Points, in no order, along strands that fork and pass close to each other.
Two points are linked if the straight distance between their rows is under 118. Some points are linked to none.
Z646: [ 18  18 -40  12   2 -35 -16  16  41 -47  10  23  -3  19   7  31  -3  19
  -4  -3  12  37  36   9 -15   3 -22   0  19  16 -46 -29  -9  -4  25   4
 -21   8 -30 -31   4]
Z719: [ 46 -23   1  30  -6 -16 -25  42  25  23   6 -13  -9  13  -3  26 -23 -13
  -6  33 -28  24  10 -29 -13  28  24 -19 -36 -32  10 -30 -45  -4  48 -22
 -21 -22 -29  18  27]
Z330: [-11 -21   4 -15   8  37   0 -35 -18  28 -31 -26  30 -28 -12 -35   1  -2
 -29 -20   4 -17 -28 -26  10  11 -23 -15  31   8  41  21   9  -1  -4   3
  15  31  13  27   7]
Z541: [  2 -26  39 -34  -3  21  27  -7 -47  28   5 -25 -31 -15   2 -26   1  -3
  26  -3 -19 -34 -35  20   2  -9  51  34   7   9  33   9  15  17 -46  -2
  13 -28  34  28 -17]
Z483: [  2  13 -21 -15   9 -22  -7   4  10   2   7  -2 -12  22  10 -22  54   0
  -9  20  17 -55  14   8   8  34 -18  -2   9  14 -43 -58  45 -24 -18 -27
   2 -17 -12 -20  -3]
Z617: [-32  -7 -24 -34  16  33  18 -34  -9 -34 -26  10  10 -31 -18 -12   1  21
  -4 -19   7   5  13 -13   3 -29 -56   4  45   5   2  32  28  -4  -6  30
   1  34  -2 -20   4]
Z545: [-24  11 -18  -6  -4   0  10  14  21 -49  19  21 -10  16  -9  15 -13  12
  20 -12  19  42  30  28  18 -45 -25   8  13 -11  10  36   4  10  -7  27
  -7   6  -1 -19   2]
Z521: [ 20   2  -2   1  -4 -13   3  14  -6 -25 -19   2   9  -3  26  21  -8   3
 -17   9 -42  -7 -16 -19 -30  -3  18  33  -2  21 -41 -26  13  -5   6 -17
   0  18 -62 -11  -7]
Z626: [ 12  27   7   3 -15  44   4 -23   1 -67  33  -8   3 -13  -4  13 -28   7
 -13  -9   7  53  46  56  -1 -54 -31 -11  -6 -56  10  51  27 -21 -20  -4
  30  18  22  -2   1]
Z663: [ 33  -1  12  -1 -20  33 -16  -6   1  14   4 -26  -1  16 -13 -18 -32   0
 -39   5 -13  -8   0  16  23  -7  32 -18  21  -1  56  13   1  16 -27  -7
  47   7  26  56  -2]
Z685: [ 21  25   1  15 -24  58 -17 -37   3 -39  15 -31   5 -14 -10 -17 -19  12
 -40 -10   7  36  28  29  -2 -30 -20 -24   3 -38  -9  28  19 -39 -23 -27
  45  29  20  22  17]
Z655: [-16 -15   6  16   0  10   1   1  24  38  -8  16   0 -18 -21  -2 -42 -12
  33   5  11  62   5 -17   1  26 -12 -22 -15 -49  58  42 -42   4  47  29
 -20  -2  30 -39  27]
Z155: [ 10  28   2 -20 -26   9   3   3 -27 -14  22  -4 -29  37  14 -48  20 -17
  -7  -4   7 -22 -17  24  12  -3  75  14 -31  18 -17   6  25  25 -59  -5
  -3 -23  17   2 -34]
Z976: [-15 -18  15  12   2   8   7  -1   3  42   3  -7 -16 -22   6  19 -14  -2
  32  -2  14   5   5  45  19   7  -8  -5 -13 -36  31  15 -12   1  10   9
  -7 -20  34 -32  17]
Z251: [ -2   3 -24  33 -17 -28 -37  20  35  16  33  -7   1  15  14  28 -18  10
   4  15   6  38  19  31  -7  31  -3 -31  -6 -27  -5 -11 -34   4  36  -7
 -20 -11  -2 -33  25]
Z730: [ -1 -26  27 -15 -11  -5  20   7  10  12  -5  35  13  11 -26  -8 -23 -15
  14   1   3  33 -20 -36  -2   6  19  -4  -3  23  37  10 -46   6  22  22
  -7 -17   6  -5 -12]
Z936: [  7   5  11  22 -10  17 -29   9   6  -7  -2  -1  -4   3  -5 -25 -12  -8
 -19 -11  35  38   6  27  26  11 -10 -17 -18   2  12  15  -6 -20   1  -4
  -2   7   1  -2   8]
Z170: [-12  33 -11  -7   6  47 -13 -14 -11  -8 -42  -1  27   2 -10 -50  36 -34
 -32  -2  13  -3  -5 -50  35   1 -34 -19   9  20   5  17  34  -7  -5 -24
  -5  18 -38  12  23]
Z874: [ -6  17   2 -10  -3  17  -7 -15 -14  12 -38 -21  25   5   0 -17  26 -24
 -50  -5  -6 -39  -1 -47  12   4 -35 -10  13  31 -23 -21  14 -13  -4 -28
  22  22 -15  50   4]
Z120: [ -2   2 -20  24  12 -43  -4  -2  13   5   7  -5  -4  -5  30  54   8  25
  26   1 -27 -26  12  17 -19  10  -2   5   2 -17 -41 -38   0  18  12  -2
 -22 -10 -23 -21   5]
Z82: [  1 -11   4  12  14   1   7   6  19  -2 -22  -3  25 -17  13  36 -13  -7
 -20  13 -61  -1 -11 -47 -34 -11 -14  16   1 -11   0 -23  12 -21  38 -30
  -1  11 -62   4  20]
Z346: [  0  -8  13 -31  -6 -16  19  -4 -17 -11   3   9 -13  22 -14   9  -8  10
   3 -35   2 -24  -6  15  17 -17   2  24  45  31 -19 -21 -24  -2  -2   0
  31 -18  31  19 -19]
Z414: [ -9   0   3 -10 -14   6   3  11   0 -19 -23  42  23   6  -1  30 -18 -16
  -9   9 -14  51   2 -51  -3 -22 -39  13 -28  28 -23  12 -16  -9  30   3
  -8  11 -47  -8  14]
Z78: [ -7 -13  11  10  -4 -31   4  22  -5  29  -6  11  -7  14  17  21   6 -16
  27   5 -21   0 -17 -20  -6  18  23  11 -48   6 -12  -9  -8  21  14   8
 -41 -20 -31 -16   2]
Z290: [ 31  12 -10  15 -23 -14 -22   1   0  -3   4   1  16  29  12  23   1  -8
 -22  -2   7  -8  11  -1  10  19  37 -15 -12  27 -32 -25 -27  11   4  -2
   1   7  -1  17  -2]
Z505: [ 20 -28   0  16  -6 -30  13  17  31   1   3  15 -14  -9  -5  42 -39   6
  39  12  -4  59  16 -15 -37  15  11  -2 -21 -26 -10  -5 -65  13  47  32
 -37  -9  10 -29  10]
Z830: [ 22  -4  26  23  -9   0   1   6  28   6  19  19  -4   0 -25   3 -51   1
  25  10  25  61   9  27  -1  10  30 -20  -8 -36  57  42 -37  -4  16  20
  13  -2  39 -24   7]
Z742: [-23   7 -19 -34 -17  20  18 -25 -26  10 -14  10  10   4 -26 -26   2   5
  -6 -31  31 -10  -7 -10  29 -15  -1 -10  13  19   7  47   5  14 -31  33
  19  22  29  -7 -14]
Z383: [ 11   9  15 -11  -8  40  24 -23 -17 -55  23   5 -16   2 -14  29 -38   8
   3 -23  19  37  33  55   9 -51  -7  16  -1 -27   6  58   3 -10 -15  39
  42  27  61   4 -10]
Z199: [-23 -26  11  -9   3  -6  19   3  -8  25  -8  21 -15 -23   2  22  -7   8
  49   9  -4  18  -6   4  -4   1  -3  10 -31  -6   4  19  -6  11   6  20
 -31 -20 -10 -46  14]
Z914: [ 26 -15  35  -9  12 -36   4  11 -25   9   2  -7 -27   9   3 -12  11   1
  11   0 -14 -44 -35  10  -4  25  35  22  24  47 -15 -58 -27  22 -22 -12
  -2 -45  24  50 -34]
Z657: [  8  21 -33  -4 -23  12  -1  -4  11 -10  24 -25 -28   3   3 -28   4  26
  -7 -15  32 -11  26  54  12 -30  13 -10   7 -31 -16  16  23   7 -35   2
  18  -4  29 -31 -17]
Z157: [ 11  -9  -6 -17 -10  -6  -3  41  18 -15  19   9  -7  28  18  -7  26 -20
   7  40 -13  12 -12 -19  -8   5  16  18 -22   5 -12 -42  24 -16  -2 -44
 -21 -39 -60 -16  14]
Z812: [ -6  20 -19 -20 -12  14  12  19   0 -58  16   5 -29  13   8   3   7   6
   5 -11   2  17  30  36  22 -49 -27  31  15  -5 -20  12  40 -14 -25  -7
   3 -10 -25 -22  -8]
Z32: [ -5  28  12  14  11   6  10   0   8 -67  10  42  -5 -27 -19  -7 -38   4
  35  -9  29  63  20  21 -16 -37  36   6 -15 -34  35  70   5   0 -22  31
  -5  27  24 -32 -16]
Z822: [  6  10  27   5  -1  17  30   1   6 -54   5  13 -18 -24   3  23 -34 -19
  33  -8  -6  53  15  26 -21 -36  44  21 -22 -46  21  36   4  13 -21  12
 -16   3   7 -20  -4]
Z472: [-15  17 -25  11 -18 -12 -22 -15  10   9   8  11  23  28  12   7  14 -14
 -21  -7  43   1  11   2   1  42  12 -34 -33  26 -39 -15 -19  14   0  18
 -18  20  27 -16   5]
Z361: [ 38 -24  20  21  13 -43   7  17  -9  37   0 -27 -15  -7  26  25  13  11
  35  25 -33 -34 -29 -21 -38  19  69  31  -9  34 -22 -44 -36  30  13  -1
 -25 -20  -8  34 -10]
Z591: [-31 -41  23 -37  11  22  17 -20 -41  28 -18 -10  20 -37   0 -12   8  -3
  16 -11 -11 -22 -30 -17  -1  -3  -1  14  17   7  35  16  19  -7   4   4
   0  10   3   4  10]
Z885: [  2  24  10  15   0  46  -6 -18   7 -56 -12  -2  28  -7 -20 -44 -19  -6
 -31  -4 -14  33 -11 -25   1 -13 -10 -11  43 -16  42  38  17 -23 -12  -9
  26  39 -23  20  -2]
Z734: [ -8 -15   7 -16  -3  10  -8  18 -11  15  17  10 -16   9   3 -43  32 -25
  11  17  45   8 -12  24  24  27  18 -14 -38  11  17  -3   7   3 -19  -3
 -37 -38   7 -27   3]
Z355: [ 12  10   8 -16 -13   2  13  20   2 -34  20  26 -23  32 -26 -15  -7   1
   2 -11  32  13   6  31  28 -31  21   9  14  21   0   7 -23  -5 -24   2
  19 -26  24   2 -19]
Z867: [-12  -9  -5 -34   5 -12  29  21   8 -36  -1  19 -17  10  -4 -14  23   2
  12   2   8   1  -8 -12  -7 -19 -19  30  31  40 -31 -29   8 -10  -5  -4
 -16 -22 -30 -22 -10]
Z974: [ 24  18  -4   7 -21   0 -26   0 -12   3  27 -21  -8  39  17 -23   7 -19
 -39 -13  -3 -29  -7  20   3  30  90 -17 -31  11   2 -21   7  29 -39 -13
  -4  -4  25  40 -21]
Z402: [-11 -19   1  14  58  16 -17   1 -30  36  -2 -42 -14 -35 -11 -27  22   8
 -32   2 -32 -89 -29   3  -9  19  15   4   6 -36  41 -15  50 -39 -10 -46
  20   5 -18  41  13]
Z476: [-30 -28  12 -10  51 -16   0  -3 -40  60 -17 -24  16 -46  -5 -31  41   8
   6   6 -16 -86 -40 -24 -10  24 -15  10  18  -8  40 -19  38 -20   5 -23
  13   5 -16  28  -3]
Z85: [-27 -12   7  41  25  10 -17 -25   7  66 -17 -13  42 -22  -4  10   9 -10
 -25  11 -14 -19 -23 -34 -14  47 -58 -45 -18 -12  14 -10 -18 -21  39 -16
  -1  13  -5  17  32]
Z820: [-42  -8 -29 -29  24   9  17 -12  -1   7 -25  23   6 -29 -19   7  16  23
  -1  -9  27   7  20 -10   7 -12 -94   0  35  34 -15  14   8 -15  24  18
  -5  15  -8 -41  22]
Z175: [ 28  10  -1   1 -11 -15  31  33  17 -81  21  17 -17  10  14  44 -22   0
  38  12 -15  57   2   6 -32 -43  42  44  12  -6 -22   1 -22  24 -18   8
 -12   1 -18  -5 -14]
Z676: [  0  25  -6  18  -3 -16   6  11  18 -73  30  47  10  33 -25  48 -32  15
  16   0  14  60  35  14   4 -35 -14  -8   5  -3   5  45 -28   5  -3  47
   8  27  12   3 -11]
Z72: [  3 -17  13   5 -12 -35  10   2   6  42   9  14  -5  19  -6   6 -16   6
  26 -21   9   9 -24   6   0  31  35   3   2  31  13  -3 -51  26  12  29
 -13 -22  35  -3 -18]
Z947: [ 14  -7  12   7 -19  18   6  21   9 -39  -6  20   9   1   6  53 -26 -29
   3  20 -27  57  11 -23  -6 -23 -15   8 -25 -24  -1   3 -12 -14   8 -13
  -8   3 -42   6  23]
Z511: [ 21  -1   1   0 -13  -9 -12  41  25  -7  23   7 -21  46   9 -26  17 -25
  10  39  17  22  -2   8  13  13  36  -5 -39   2   6 -15   3  13  -8 -19
 -33 -40 -27 -17   5]
Z99: [  9 -12   7   0  22  30  -6  -9 -20   3  -3 -55 -27 -33   8 -16   2  15
 -23 -11 -42 -60  -3  20  -9  -8   9  22  25 -49  14 -18  57 -40 -13 -37
  37  11  -1  30   4]
Z746: [-30  -5 -23 -53  -9   7  13 -16 -42  17 -16 -12 -11 -14  -5 -30  34   9
  -1 -16  29 -54  -2 -12  12 -16  -9   5   5  14 -35   7  31   2 -39   7
  10  10  17  -9 -10]
Z600: [ 14   3   6 -27 -32  23 -10  22 -29 -18 -16 -14 -12  16   5 -20   0 -15
 -44   6  14  -3   4  -7  21 -17  11  21   5  54 -21  -3   4  -8 -24 -13
  29  20  -9  41  -7]
Z775: [ 19  37 -18  10 -27  20 -14   0   2 -23  17 -12 -17   8  -7 -44 -19  22
 -10 -21  39   7  23  37  22 -46  39  -2  -6 -21  14  59  20   7 -37  18
  35  22  44  -1 -31]
Z90: [-12  -2  11  -1  19 -50  -4  25  -6  44  -3   5 -14  31  19  -5  49 -20
  36  27  -5 -46 -26 -17   3  38  10  15 -42  18 -29 -40  11  21  10 -11
 -33 -40 -24  -9   1]
Z893: [ -6 -12  17  38  35 -53  -6  27  -4  58  28 -10 -24   3  20   7  47  -4
  54  42 -19 -45 -35 -21 -33  53  44  10 -63 -12 -17 -51 -17  14   9 -13
 -46 -49  -9  17   3]
Z967: [  1  18   3  37   2  27 -20 -35  40 -19  -7 -10  36  -1 -14  -8 -36  21
 -22  -4 -14  51  -4 -15 -18  -4 -19 -22  29 -14  31  33   0 -17  24  -5
  35  52 -11  14  29]
Z725: [-36  33 -38  -7   5  19 -10 -29  14 -27  -8  -1   3 -12   3 -13  22  -1
 -20 -21   4 -13  34  -1  12  -8 -40 -18   9 -25 -30 -10  47 -13 -20 -18
  -5  11 -12 -22  16]
Z740: [ 23 -12 -15  39   2 -46 -27  21  14  23  32 -25 -10  12  33  36   2  18
  33  14 -18   1   1  25 -19  31  39  -1 -11 -12 -23 -40 -32  17  30 -10
 -34 -26 -10 -15  16]
Z763: [-20 -10   8 -14  -1   3 -13   6 -15  37 -14   8  17  23   3 -33  31 -39
 -14   9  19 -15 -21 -28  19  39  10 -19 -41  26  15  -2  10  10   0  -2
 -30  -7 -16  -2   5]
Z774: [  3   9 -13   8  15 -37 -32   5   9  16   0   4  20  33  19   4  49 -14
 -28  22  -1 -46  10 -18   1  61 -34  -7 -11  27 -45 -67  27 -26  29 -29
  -4   0 -26   3   7]
Z543: [  3 -23  24 -30  -2   4  12 -16 -21  13   4 -23 -20   4  -2  -6 -11  13
  10 -19 -22 -39 -16  31  20 -10   6  28  44  -7  20 -12  13  -1 -17  -8
  42 -20  38  27 -11]
Z798: [-12   5 -22  19   0 -34 -27   4   0  59  17 -31  -8  13  25   2  22  13
  -1  -6   7 -58  -7  36  16  36  14 -14   1  -6 -13 -33   2  16  -6 -16
   3 -14  22   0   3]
Z374: [ -4  -3 -11  -2   3 -25   4  -3  -9  67   3 -24 -30   6   5 -27  18  12
  17 -19  29 -55 -28  34  19  28  27  -1   6  12   2 -17  -7  35 -44   2
   2 -31  55   0 -20]
Z581: [  9   0 -15  12 -10   5 -22  -1  12  43  15 -40  -7  12   3 -27 -11  -3
 -35 -19   9 -31 -10  29  12  23  51 -30   5 -14  48  -9  -3  31 -31 -11
  10  -4  42  38  -4]
Z146: [-26 -21  11 -39  20 -17  23   9 -11  -2 -24   2   4 -28   5 -13  31   0
   8  -4  -8 -31  -9 -30 -17 -10 -46  35  41  34 -13 -35  23 -29  16 -11
  -6  -6 -27  -1 -12]
Z43: [ 11  -6 -15 -16   6 -31  34  29   5 -57  15  21 -19  23   8  47   9  12
  26   4  -5  20   5   1 -26 -28  -1  38  15  35 -55 -25 -27  17   0  21
 -27 -11 -23 -11 -13]
Z333: [ -9  -6  -4   4   8 -31   6  -2  -7  26   0 -35 -20  -6  23  12  22  30
  25  -6 -17 -61  -5  24  -1   3   7  18  14 -11 -27 -28  19  13 -17  -1
   3  -7   3   5  -8]
Z410: [-14 -14   5   4 -14  -1  -1 -32  -1  41 -13   0  30  -9   2  19 -27  13
  -9 -27   7   8 -11 -13 -12  13  10  -8  -9  22   5  18 -20   8  17  23
  12  37  24  -1   8]
Z266: [-15  34 -22  -5  -4   8   0 -14  18 -56 -18  15  11   7   0   1   5  -7
 -32 -24  -3   9  26 -25   1 -15 -41   2  26  17 -44 -16  20 -19  -1  -9
   2  23 -23   3   0]
Z738: [ 40  -6  14   0  -3 -28  24  16 -16 -13  -7  -9 -11   6  22  18   7   7
  15  25 -32 -20 -31 -13 -33   1  49  39  10  44 -46 -32 -20  27 -11   3
 -13  -8 -30   6 -29]
Z570: [ -4   6  14   2   5  20   2  -3  -9 -14   8  -2  -9 -13   5 -14   4 -16
   3  -9  -8  -6  -4  32   8 -15  23  -5 -17 -40  16   4  29  -8 -21 -28
 -11 -24 -17 -21   1]
Z20: [ -5 -18  -3  12   1  -6  12   4  36  21 -16  26  -1  -8 -20  37 -47   7
  23  13  13  56  18 -21  -8   4 -38  -9  -2 -11  11  23 -60   8  62  46
  -4   9  26 -35  24]
Z554: [ 14 -15  12  -7   4  29  -7   0 -25  41  12 -45 -32 -17   2 -40  -9  -6
 -23 -17 -16 -47 -27  29  -4   7  74   4  -9 -16  59  -3  24  25 -49 -17
   9 -16  45  53 -14]
Z228: [-22 -42  27 -26  40  -7  17   8 -27  29 -28  -6   8 -48   0 -29  32  -5
  29   9 -15 -40 -39 -33 -10   6 -17  25  25   3  33 -18  20 -15  23 -12
 -19 -20 -25   3  -1]
Z997: [ 17  47   1  35 -15   5 -15  -3  16 -71  49  15  15  18 -12  38 -35  15
   2   1  25  74  54  51   3 -47 -24 -24 -12 -34   4  62  -6 -14 -11  11
  31  29  28  12   1]
Z348: [-33  17 -23  -9  18  33 -10 -23  -3  11 -32  17  40 -16  -5 -18  44 -19
 -17  12  -1  10   4 -57  13   8 -81 -24  -2  20  -8   6  34 -20  26 -24
 -26   6 -52 -13  40]
Z598: [ -7  55 -16  29 -16  24 -22 -12  26 -35  13  20  30  17 -33 -37 -17  18
  -9  -1  45  37  18 -13  24 -38  -1 -32  11  -6  25  59  -1 -16 -23   2
  50  40  30  20  -1]
Z614: [ -8  21 -17 -14  -9 -10  17  10  21 -98  24  30   0   3   5   8 -10   0
   8   8  -9  49   8   3 -39 -36  24  18   8 -16 -19   4  14  12 -37  -1
 -18  10 -31 -24 -19]
Z504: [-27   3 -31  10   0 -33  -9  10  38   3   4  30   4  13   7  22  -4   1
  14  12   6  30  14  -5  -9  19 -30 -17 -17  -7 -22 -11 -20  19  28  17
 -42  -9 -17 -50  10]
Z39: [ 10 -18  26 -14 -10  21   9  11  -1   3 -23  14   4   7 -28 -22 -19 -21
 -16   2  22  18  -9 -19  26  -4  -5  -6  19  38  43  13 -32   3  -1  18
  16   1  13  33  -4]
Z317: [ 17 -16   2   6   1 -58 -10  13   7  59   0  13   1  18   1   7   2   7
  19   1   0 -14 -21 -16  -5  43  22   1  -6  37 -23 -41 -58  19  47   0
 -16 -38  15  -9  -8]
Z553: [ 15  29 -26  17 -10 -11  -1 -12  10 -55  10  19  15  40 -14  32 -10  19
 -21 -17   6  17  28   4   8 -13 -23 -13  28  19 -30  20 -22  16  -3  45
  14  37   3  13 -26]
Z363: [ 18   1 -16  29  -8 -31  -4  -2  36  28 -10  10  43  12   4  32 -17   1
 -16   3  -6  27   5 -37 -15  21 -27 -30   3  26 -12  -2 -64  22  71  37
 -14  12   5  -6  -6]
Z490: [-26 -23   8   9  31  -8  -8   6  -2  35   6   0  11 -38  -3 -11  38 -11
   5  31   7 -45 -11 -11  -9  37  -8 -26 -21 -33  17 -47   6 -36   3 -34
 -15 -23 -13  -4  14]
Z619: [ 13  26  -5 -10 -34  36  -2  -5 -22   6  24 -18 -14  14   0 -48  -3  -2
 -21 -14   2 -17  -3  27  23 -32  67  -5 -21 -19  29  43  35  21 -51  -7
  23 -12  26   9 -28]
Z298: [ 10 -15  26  14  -9   9   7  23  -3  36  27 -15 -34 -10  12  -4   9 -20
  28   7  24   9   5  53   8   5  34  -5 -48 -19  29   8  -6  11 -17  -1
 -35 -47  26 -11  -2]
Z704: [ 25  13   3  30 -18 -14 -24  30  38 -11  36  -6  -7   7   0   9 -31   2
  11  11  17  63  27  42  -4 -12  24 -21 -18 -45  30  23 -15  -5  19 -17
  -1 -10  -2 -24  19]
Z810: [ 40   4 -13   2 -16 -26  -5   2   1   6 -14   6  38  28   3  37   0  -1
 -28  -1   3   2  12 -37  -2  -1  -6 -10  13  71 -41 -16 -52  16  47  19
   7  17  -8  25 -11]
Z134: [ -7  -6  -6  14  10   7   8 -14  32   9 -30   8  10 -10 -12  32 -19  13
  -3   4  10  26  21  -7   4  -2 -77 -13  24   6  -6  12 -21  -7  37  24
   8  24  -1 -19  24]
Z474: [-16  37 -18  -9   1  30 -12 -15  -3 -76   8  25  15 -10 -12 -42  -4   6
 -13  -8   2  34   9  -2   7 -23  -6  -9  18 -24  15  41  41 -16 -30  -3
   0  26 -28 -24  -8]
Z953: [ -4  15 -31  -8  -3   8  -9  -5  -2   6  10 -24 -24  -7   6 -23  32  18
 -12  -5  18 -42  29  41  19   1 -28  -8  12 -22 -28 -17  47 -24 -29 -22
  11 -11   9 -28  -3]
Z548: [ 27 -18  18 -18   9  66  -1 -33 -36 -17   3 -56 -22 -38   6 -29  -9   1
 -24 -10 -23 -28   5  41   6 -21  -9   8  21 -73  32  25  55 -29 -23 -13
  41   8  38  19  -5]
Z269: [  6  30 -15  -1  -7   6  10 -27  -3 -45 -24   8  22  24 -16  10  -2   5
 -43 -31 -11   2  11 -27   1 -17 -57   0  44  37 -47  10  -8  -3   4  27
  30  43   3  30 -24]
Z510: [-21  -4   5   3   8  37  -6 -15  -9  24 -21  30   7 -28 -24  -9 -21  -7
  24 -14  30  50  -1  -6  39   2 -31 -15  -9 -17  48  60 -18  -8  28  19
  -7   3  18 -34  33]
Z16: [ 31 -30  -2   7  -7 -34   4  34  33   8  -1  15  -4   6  -4   9 -20  -2
  23  26 -27  43  -8 -51 -40  18  11   4 -30 -20 -12 -27 -51   4  55   2
 -43 -30 -28 -21  -2]
Z849: [ -8   7  -4 -19 -10  -4  23   6 -24 -19   8 -14 -37  10  19  14  16  12
  26 -13 -12 -28   6  33  12 -34   3  32  -3  -1 -41   5  28  18 -39  11
  -6 -14  -5  -8 -20]
Z999: [-13 -11  17  35   4  31  -8 -30  12  54  -5 -13  25  -8 -12  28 -26 -10
 -10  12 -17  16  -8  -5   2  30 -23 -44 -14 -37  40  19 -21 -12  28  -8
  12   8  11   6  44]
Z162: [-36  10 -21   0  24 -21 -16  -9   7  32 -27  19  30  -1  11   2  44 -11
 -17  14   8 -27   9 -30   1  40 -81 -19 -12  22 -36 -27  25 -13  32  -9
 -19   4 -33 -28  12]
Z449: [ -9  -2  -6 -15  -3  24 -11  32  -8 -20  14 -11   2   5  23 -12  33 -26
 -26  25 -25  -8  -4 -17   2  -1  -3  20  -7   0   2 -33  54 -41  -9 -60
  -7 -11 -69  12  24]
Z30: [-38  20 -31 -14   2  -9  -4 -18  16 -17  -8  48  24  20 -14  -8   8  -3
 -22 -15  47  23   5 -19  -6  12 -23 -22 -20  42 -35   9 -13  12   9  33
 -18  25   8 -35  -2]
Z407: [  1 -20   3  25  14 -12  -1 -12  21  53 -33 -12  36 -20   8  36  -2   4
 -17  14 -10  -9   0 -31 -19  25 -69 -24   7  16 -10 -16 -33  -5  62  16
   3  21  -3   5  13]
Z456: [-15 -12  23  -1  11  53   4 -46 -21  26 -11  -8   3 -36  -1  20 -24  -5
  20 -14  12  18  10  35  25  -6 -28  -5 -12 -41  40  48  12 -14   9  10
  17  11  43 -20  37]
Z123: [  2 -35  30   6  32 -24  16 -13  -6  43 -22 -12   9 -30   9  37  -6  15
  24  19 -45 -49 -23 -13 -28  12  -2  22   3 -15   8 -27   3  -9  32  -2
  18   6 -13   5   4]
Z508: [ 14  10   0   4 -21  20  -9 -26 -16  18 -18 -26  12  13 -10  13   4  -5
 -41 -15   5 -29  13  -9  28   2 -29 -25  14  19 -26 -13 -16  -6 -16  -7
  41  19  27  55   5]
Z815: [-29  -3 -18 -28   4   6  17 -36 -21 -20 -31  -5   3 -28   9  18   0  21
 -10 -13 -39 -32  11 -17 -14 -27 -44  19  23  -5 -33  13  43   8 -17  24
   9  38 -12  -5  -9]
Z636: [  5 -13  20 -24  -9  40   1   0 -27  17 -24 -17   8  -5 -14 -39  -5 -22
 -36   5 -12 -24 -24 -21  21   0  19  -7  21  22  54   8  10  12 -29  -9
  21   4   2  51  -6]
Z362: [ -8 -25  26 -18  17 -35  -2  21 -26  10 -11 -10  -7 -14  13 -19  36  -9
  -3   2   1 -55 -21 -13 -11  20  -9  27  15  39 -16 -60   4 -16  -4 -14
  -2 -12  -2  44 -24]
Z960: [ -2 -13  15  30  27 -70   2  10 -23  76  10  -8   7 -12  23  31  38   5
  42  17 -26 -65 -33 -32 -41  43  48  18 -44  21 -21 -44 -25  22  26   6
 -25 -15   1  33 -17]
Z478: [ 15 -20  24  14  18 -18   1  26  20  10  14 -21 -26 -13   8   9   4   1
  18  16 -31 -21  -6  12 -15   4  24  13   7 -30  10 -51   0 -20   9 -45
  -5 -43 -21  10  13]
Z892: [-19 -22  12 -25  15  -7  19  -3  -6  14 -43  29  26 -31   7  24 -10  -8
   8   8 -46  11 -18 -56 -24 -18 -39  27 -13  14  -2  10   8   1  49   2
 -15   3 -48 -24   5]
Z409: [ -2  25 -11 -12  -5  33  13 -27 -15 -28  -9  15  -1  -9 -24 -35 -16  18
  12 -21  16   7   2   7  26 -35  19   0  18 -23  34  75  25  10 -35  35
  30  28  28 -21 -24]
Z922: [ 43  -1  13  -1 -14 -19  -1   0 -18  22  30 -13 -34  20   3   1  -1  12
  16 -13   3 -18 -13  40   6  11  75   9   7  39  -7 -24 -35  38 -34   3
  -1 -42  52  37 -28]
Z265: [  1  35   2   2  -3   1   4   8   7 -97  17  37  -3   0 -22 -27 -24   9
   4  -4  18  42   8  13 -15 -38  30  10  16 -20   8  37   6 -14 -36  13
  14  28   5 -17 -36]

Follow the links from the first point to the second, and from the first to the third. Name the last point that the two ways share.
Z414; Z16; Z999 | Z20
Z822; Z730; Z725 | Z636
Z746; Z175; Z30 | Z775
Z830; Z383; Z43 | Z676
Z456; Z657; Z626 | Z676
Z472; Z626; Z960 | Z655
Z646; Z99; Z763 | Z251
Z402; Z317; Z504 | Z636
